Points on a hilly landscape, in no order, each with its height.
From any point a ball rolls to the lowest of the 4 points nearest to it. It stops when none of these is lower. Distance is the straight distance between rows; heights are no part of it.
Z_686: 15, -10, -9, -8, 11, 36, 15, -13, -11, 3, -2, 16, -10, -26, 5, -16, 29, -7, -12, -11, -10, 10, -11  height 33.9
Z_941: 11, 0, -25, -34, 20, 15, 23, -20, 7, -15, -14, 12, -6, -28, -9, -5, 17, 2, -3, -11, -22, 10, -10  height 24.1
Z_898: -13, -3, -9, 15, -26, -4, 15, -4, 10, -7, -13, -4, -4, -12, 5, -8, 21, 4, 0, -11, -12, -6, 16  height 32.3
Z_43: -20, 7, -2, 8, 1, -8, 4, 13, 16, -4, 5, -8, -1, 1, -7, 15, -10, 5, -4, 1, 13, -14, 16  height 19.6
Z_181: 5, 29, 30, -8, 10, -7, -19, -1, -19, 3, 8, -5, 12, -2, 32, 7, -21, -13, 17, 32, 1, -7, 20  height 44.7
Z_328: 10, -10, 31, 5, 10, 15, -7, 4, -10, 0, 5, -5, -1, 18, -21, 3, -1, 7, -26, -4, 15, 16, -18  height 47.1
Z_438: -18, -7, -7, 7, -17, -8, 8, 7, 18, -17, -11, -5, -1, -4, 13, -8, 8, 4, 12, -6, -10, -18, 17  height 20.4
Z_16: -20, 8, -1, 15, -2, -1, 4, 16, 19, 5, 10, -1, -4, 8, -15, 3, -13, 5, 0, -1, 17, -8, 4  height 21.8
Z_894: -5, -2, 19, 12, 11, -10, -26, 2, 2, 6, 14, 1, 3, 19, -21, -3, -12, 1, 15, 1, 23, 14, -6  height 24.3
Z_58: -10, -2, 7, 11, 3, -1, -3, 8, 2, 4, 16, -13, -7, 21, -19, 6, -20, 5, -3, -11, 19, 3, -2  height 33.0
Z_890: 0, -4, 8, 16, -19, 12, 19, -8, -14, 0, -1, 1, -13, -9, -2, -5, 16, 2, -20, -9, 10, -1, -1  height 55.3
Z_792: -21, -8, -19, -2, -21, 0, -4, 6, 26, -8, -22, -11, 8, -19, 14, -10, 13, -1, 16, -8, -22, -19, 2  height 24.2
Z_236: -18, 6, -4, 13, -21, -3, 9, 13, 13, -3, -7, -12, -4, 3, -10, -4, 5, 0, -12, -7, 10, -6, 22  height 22.3
Z_28: 3, -7, -27, -37, 7, 13, 38, -17, 12, -26, -9, 5, -4, -15, -10, -14, 8, 0, -12, -1, -23, -1, -17  height 23.9
Z_902: -28, -6, -17, -11, -19, -7, -7, 5, 24, -11, -23, -25, -3, -18, 17, 2, 6, -1, 27, -13, -30, -16, -4  height 29.3
Z_183: 10, -7, -13, -9, 9, 28, 26, -20, -11, -8, -8, 14, -8, -16, -5, -19, 27, -1, 1, -15, -25, 15, -16  height 29.0
Z_963: 30, -8, 9, 7, -4, -26, -36, 4, -13, 10, 11, 21, 6, 37, 12, 15, -10, -13, 8, 28, 16, 0, 2  height 28.5
Z_271: -2, 14, 18, 6, 12, 2, -26, 8, 5, 13, 10, 5, 8, 15, 6, 10, -24, 0, 16, 17, 8, 4, 6  height 29.6
Z_668: 21, -16, -2, 4, -3, 24, 22, 1, -16, 5, -2, 17, -12, -16, -2, -20, 25, 0, -22, -10, 10, 3, -2  height 42.4
Z_118: -15, 26, 7, 2, 7, -6, -18, 10, 14, 6, 5, -3, 1, -2, 6, 11, -20, 1, 12, 17, 13, -10, 16  height 27.2
Z_195: 17, -3, -32, -36, 23, 24, 29, -13, 9, -13, -5, 23, -14, -21, -15, -6, 11, 1, -7, -2, -19, -5, -21  height 38.4
Z_684: -5, -8, 13, 9, 14, 1, 13, 4, -7, 8, 4, -9, -14, 11, -20, -3, -6, 6, -18, -11, 18, 16, -18  height 47.6
Z_92: 18, -20, 39, 3, 11, -8, -19, 1, -20, 4, 2, 8, 9, 26, -9, 13, 10, 9, -14, 2, 2, 14, -27  height 36.1
Z_511: 15, -12, 16, 8, 7, -23, -30, 1, -18, 3, 7, 9, 5, 32, -5, 10, 8, 4, -6, 5, 12, 18, -18  height 25.0
Z_150: 3, -8, 27, 11, 8, -1, -13, 6, -13, 6, 14, -4, 8, 23, -13, 4, -6, 7, -10, -6, 23, 16, -11  height 35.4
Z_874: -10, 5, 3, 10, 4, -6, 8, 12, 10, 4, 12, -9, -11, 13, -15, -2, -9, -3, -2, -14, 16, -9, 2  height 26.5
Z_744: 9, -13, 17, 7, -2, -13, -30, -12, -13, 5, 20, 5, 0, 24, -8, 2, -9, 5, 12, 7, 7, 22, -9  height 11.8
Z_771: -14, 0, 1, 10, -2, -5, 8, 9, 0, 4, 3, -9, -4, 8, -15, 1, -6, 9, -10, -19, 11, 8, 0  height 36.6
Z_583: 17, 8, 14, 7, -2, -3, -33, 5, -4, 19, 11, 9, 17, 16, 14, 15, -11, -8, 21, 27, 12, -2, 12  height 21.9
Z_652: -17, -7, -15, 15, -21, -6, 7, 7, 6, -3, -13, -16, -5, -8, 14, -1, 6, 1, 16, -21, -5, -9, 17  height 23.7
Z_362: -27, 16, 3, -11, 4, -4, -8, 23, 20, -1, 3, -18, -2, 0, 8, 13, -14, 5, -7, 6, 19, -14, 19  height 19.7
Z_22: -12, -6, -16, 5, -17, 1, 12, -12, 1, -5, -12, -9, 8, -11, -1, -4, 12, 0, 9, -21, -20, 3, -6  height 63.9
Z_423: -23, 12, -3, 7, -8, -10, 6, 16, 19, -8, -6, -7, -2, 0, -3, 2, -3, 3, -3, 1, 4, -10, 25  height 18.3
Z_6: -1, 9, 16, 11, 9, -6, -31, 7, -1, 8, 13, 6, 8, 14, -6, 8, -12, 2, 18, 11, 15, 3, 9  height 20.5
Z_15: -5, 9, 10, 14, 12, 4, -19, 12, 6, 11, 9, -7, 7, 13, -1, 3, -22, -6, 11, 7, 20, 6, 9  height 26.4
Z_479: -8, 0, -7, 21, -22, 1, 22, -1, -5, -3, 0, -8, -3, -8, -11, -5, 7, -1, -2, -25, -12, -1, 5  height 77.7
Z_346: 12, -12, -16, -13, 19, 31, 15, -15, -2, 6, -8, 24, -9, -27, 0, -10, 21, -10, -4, -9, -2, 9, -8  height 36.7
Z_177: 1, 25, 18, -3, 14, 0, -18, -6, 0, 2, 12, -4, 15, 1, 24, 10, -17, -1, 16, 22, 7, -3, 16  height 38.7
Z_437: -5, -5, -33, -20, -6, 1, 8, -14, 19, -12, -16, -26, 3, -12, -13, -1, -5, -2, 5, -20, -36, -2, -25  height 7.1
Z_593: 26, 21, 15, -1, -7, -20, -11, 2, -24, 13, 9, -4, 22, 11, 25, 17, -18, -20, -9, 32, -5, -4, 12  height 63.5
Z_996: 25, 17, 10, -3, -3, -26, -21, 0, -25, 12, 9, 4, 12, 7, 23, 3, -22, -18, -4, 38, 1, -7, 18  height 56.4
Z_291: 0, -8, -17, -16, 3, 10, 12, -16, 10, -15, -21, -15, -4, -12, -11, 4, 4, 2, 11, -18, -33, 3, -24  height 29.2
Z_266: -17, -4, -30, -21, -6, 1, 11, -2, 30, -16, -27, -23, 1, -17, -8, 1, -3, 4, 12, -17, -45, -9, -21  height 33.7
Z_707: -2, -5, -4, 13, -15, 16, 20, -11, -18, -3, -4, 8, 1, -21, -5, -13, 21, -2, -6, -12, -5, 7, 1  height 43.9
Z_461: 17, -4, 17, 7, -2, -14, -31, 8, -5, 16, 19, 9, 4, 20, 6, 6, -18, 4, 19, 15, 10, 5, -7  height 2.8
Z_588: 12, -12, 2, 1, -3, 28, 19, -9, -23, 10, -5, 10, -1, -27, 5, -18, 29, -2, -9, -8, -3, 3, -4  height 38.8
Z_53: -18, 25, 3, -17, 17, -3, 0, 10, 13, -2, 0, -16, 3, 3, 24, 15, -13, 2, 0, 8, 6, -1, 25  height 32.8
Z_286: 12, -3, -5, -4, 3, 28, 12, -17, -16, 5, -5, 27, -10, -16, 7, -19, 17, 1, -4, -6, -4, 3, -2  height 40.2
Z_523: -11, -2, -19, -11, 7, 16, 21, -25, 4, -16, -19, -4, 3, -25, -9, -2, 16, 7, 9, -19, -24, 8, -18  height 34.3
Z_808: 11, -8, 10, 5, 4, 15, 18, 4, -18, 6, -3, 6, -9, 3, -7, -9, 12, 6, -32, -15, 18, 4, -3  height 47.5
Z_672: 1, -10, -7, 18, -13, 9, 18, -9, -14, -6, 0, 1, -4, -19, -5, -11, 13, -3, 1, -12, -5, 11, 8  height 53.1
Z_949: 23, -9, -35, -25, 18, 17, 27, -18, 21, -18, -10, 35, -9, -19, -6, -12, 7, 4, -13, 0, -16, -1, -6  height 41.3
Z_742: 7, -3, -10, -6, 17, 18, 21, -22, -10, -8, -9, 17, -1, -24, -6, -13, 20, -7, 2, -22, -15, 11, -12  height 27.0
Z_965: -27, -6, -18, -5, -15, 0, -6, -4, 30, -10, -22, -13, 4, -20, 8, -2, -2, 0, 20, -5, -30, -13, -9  height 29.5
Z_680: 1, -3, -30, -32, -6, 0, 28, -20, 17, -9, -15, -4, 1, -16, -21, -3, 4, 9, -9, -16, -37, 1, -25  height 25.8
Z_927: 0, -11, 17, 5, 9, -5, -7, 6, -13, 5, 20, -11, 3, 20, -21, 0, -13, 6, -10, -5, 20, 11, -13  height 40.0
Z_334: 23, 2, 0, 0, -7, -15, -29, 15, -20, 5, 8, 18, 14, 29, 16, 11, -23, -16, 5, 29, 8, -4, 9  height 36.5
Z_402: -7, -1, -6, 16, -9, -11, 14, 5, -3, -2, -1, -6, -13, 0, -11, -6, 5, 1, -8, -9, 11, -10, 11  height 40.3
Z_820: 11, -5, 19, 5, -3, -17, -28, 1, -14, 14, 5, 6, 9, 27, -5, 3, -10, 3, 5, 11, 19, 2, -7  height 16.6
Z_782: -20, 8, 11, 8, 8, -5, -3, 13, 14, 4, 7, -10, 3, 10, -3, 4, -21, 5, 5, -2, 22, -4, 10  height 21.7
Z_614: 20, -16, 18, 18, 4, -25, -37, 1, -15, 12, 10, 4, 13, 30, 2, 7, -3, 3, 8, 25, 12, 11, -7  height 18.0
Z_146: 4, -8, 2, 12, -6, 7, 16, 1, -17, -3, 14, -6, -8, -1, -19, -8, 20, -3, -27, -13, 9, -1, 0  height 54.7
Z_613: 8, 23, 15, -4, 6, -8, -34, 3, -10, 17, 15, 8, 2, 5, 27, 8, -15, -10, 15, 26, 11, -6, 10  height 36.8
Z_81: -28, 15, -9, -8, -5, -9, 10, 20, 17, -2, -3, -16, -7, -7, 9, 10, -10, 6, -1, 7, 9, -20, 30  height 13.8
Z_248: 19, 25, 21, -8, 13, -11, -16, 5, -14, 15, 7, 4, 10, 2, 27, 18, -17, -15, 4, 37, 1, -3, 16  height 52.0
Z_395: 23, -29, 24, 12, -4, -31, -30, 0, -24, -1, 8, 18, 9, 41, 9, 4, 11, 11, -7, 23, 10, 12, -14  height 34.9
Z_690: -4, -5, -10, 6, -14, 7, 19, -16, -8, -5, -9, -1, -6, -24, -6, -14, 26, -1, 3, -22, -29, 3, -10  height 38.5
Z_499: -20, 6, -9, 6, -12, -10, 2, 16, 16, -4, -7, -10, -1, -1, 3, 1, 2, 0, 4, -2, 12, -16, 19  height 18.2
Z_465: 16, -4, -32, -34, 15, 12, 27, -22, 20, -20, -14, 16, -7, -23, -1, -10, 19, 1, -14, -3, -27, 0, -23  height 15.8
Z_342: 7, -10, 7, 6, 6, 3, 21, 8, -13, 2, 11, -2, -10, 11, -10, -5, 6, 8, -27, -9, 16, 3, -3  height 51.5
Z_903: -21, 11, 0, -1, 4, 3, -11, 14, 17, 8, 11, 1, -2, 6, -2, 16, -17, -1, 8, 1, 16, -9, 13  height 24.0
Z_300: 26, 12, 9, -4, -8, -21, -26, -1, -10, 16, 12, 11, 10, 14, 26, 11, -22, -13, 3, 39, 2, -2, 11  height 46.2
Z_104: -22, 9, -7, -7, -9, 1, 5, 14, 22, -9, -9, -20, -8, -17, 25, -1, 1, 7, 7, 4, -10, -17, 13  height 26.6

For each start below, name the point where the ball stops.
Z_328 | Z_461
Z_771 | Z_81
Z_58 | Z_81
Z_146 | Z_81
Z_22 | Z_81

Call two points neighbours if one is among the 4 nearest of the other. Go from one point of each pair to the other, from neighbour to neighbour, staying as low as possible. Name the highest point that can't be avoided.
Z_461 and Z_465 | Z_266
Z_437 and Z_465 | Z_680
Z_81 and Z_461 | Z_15
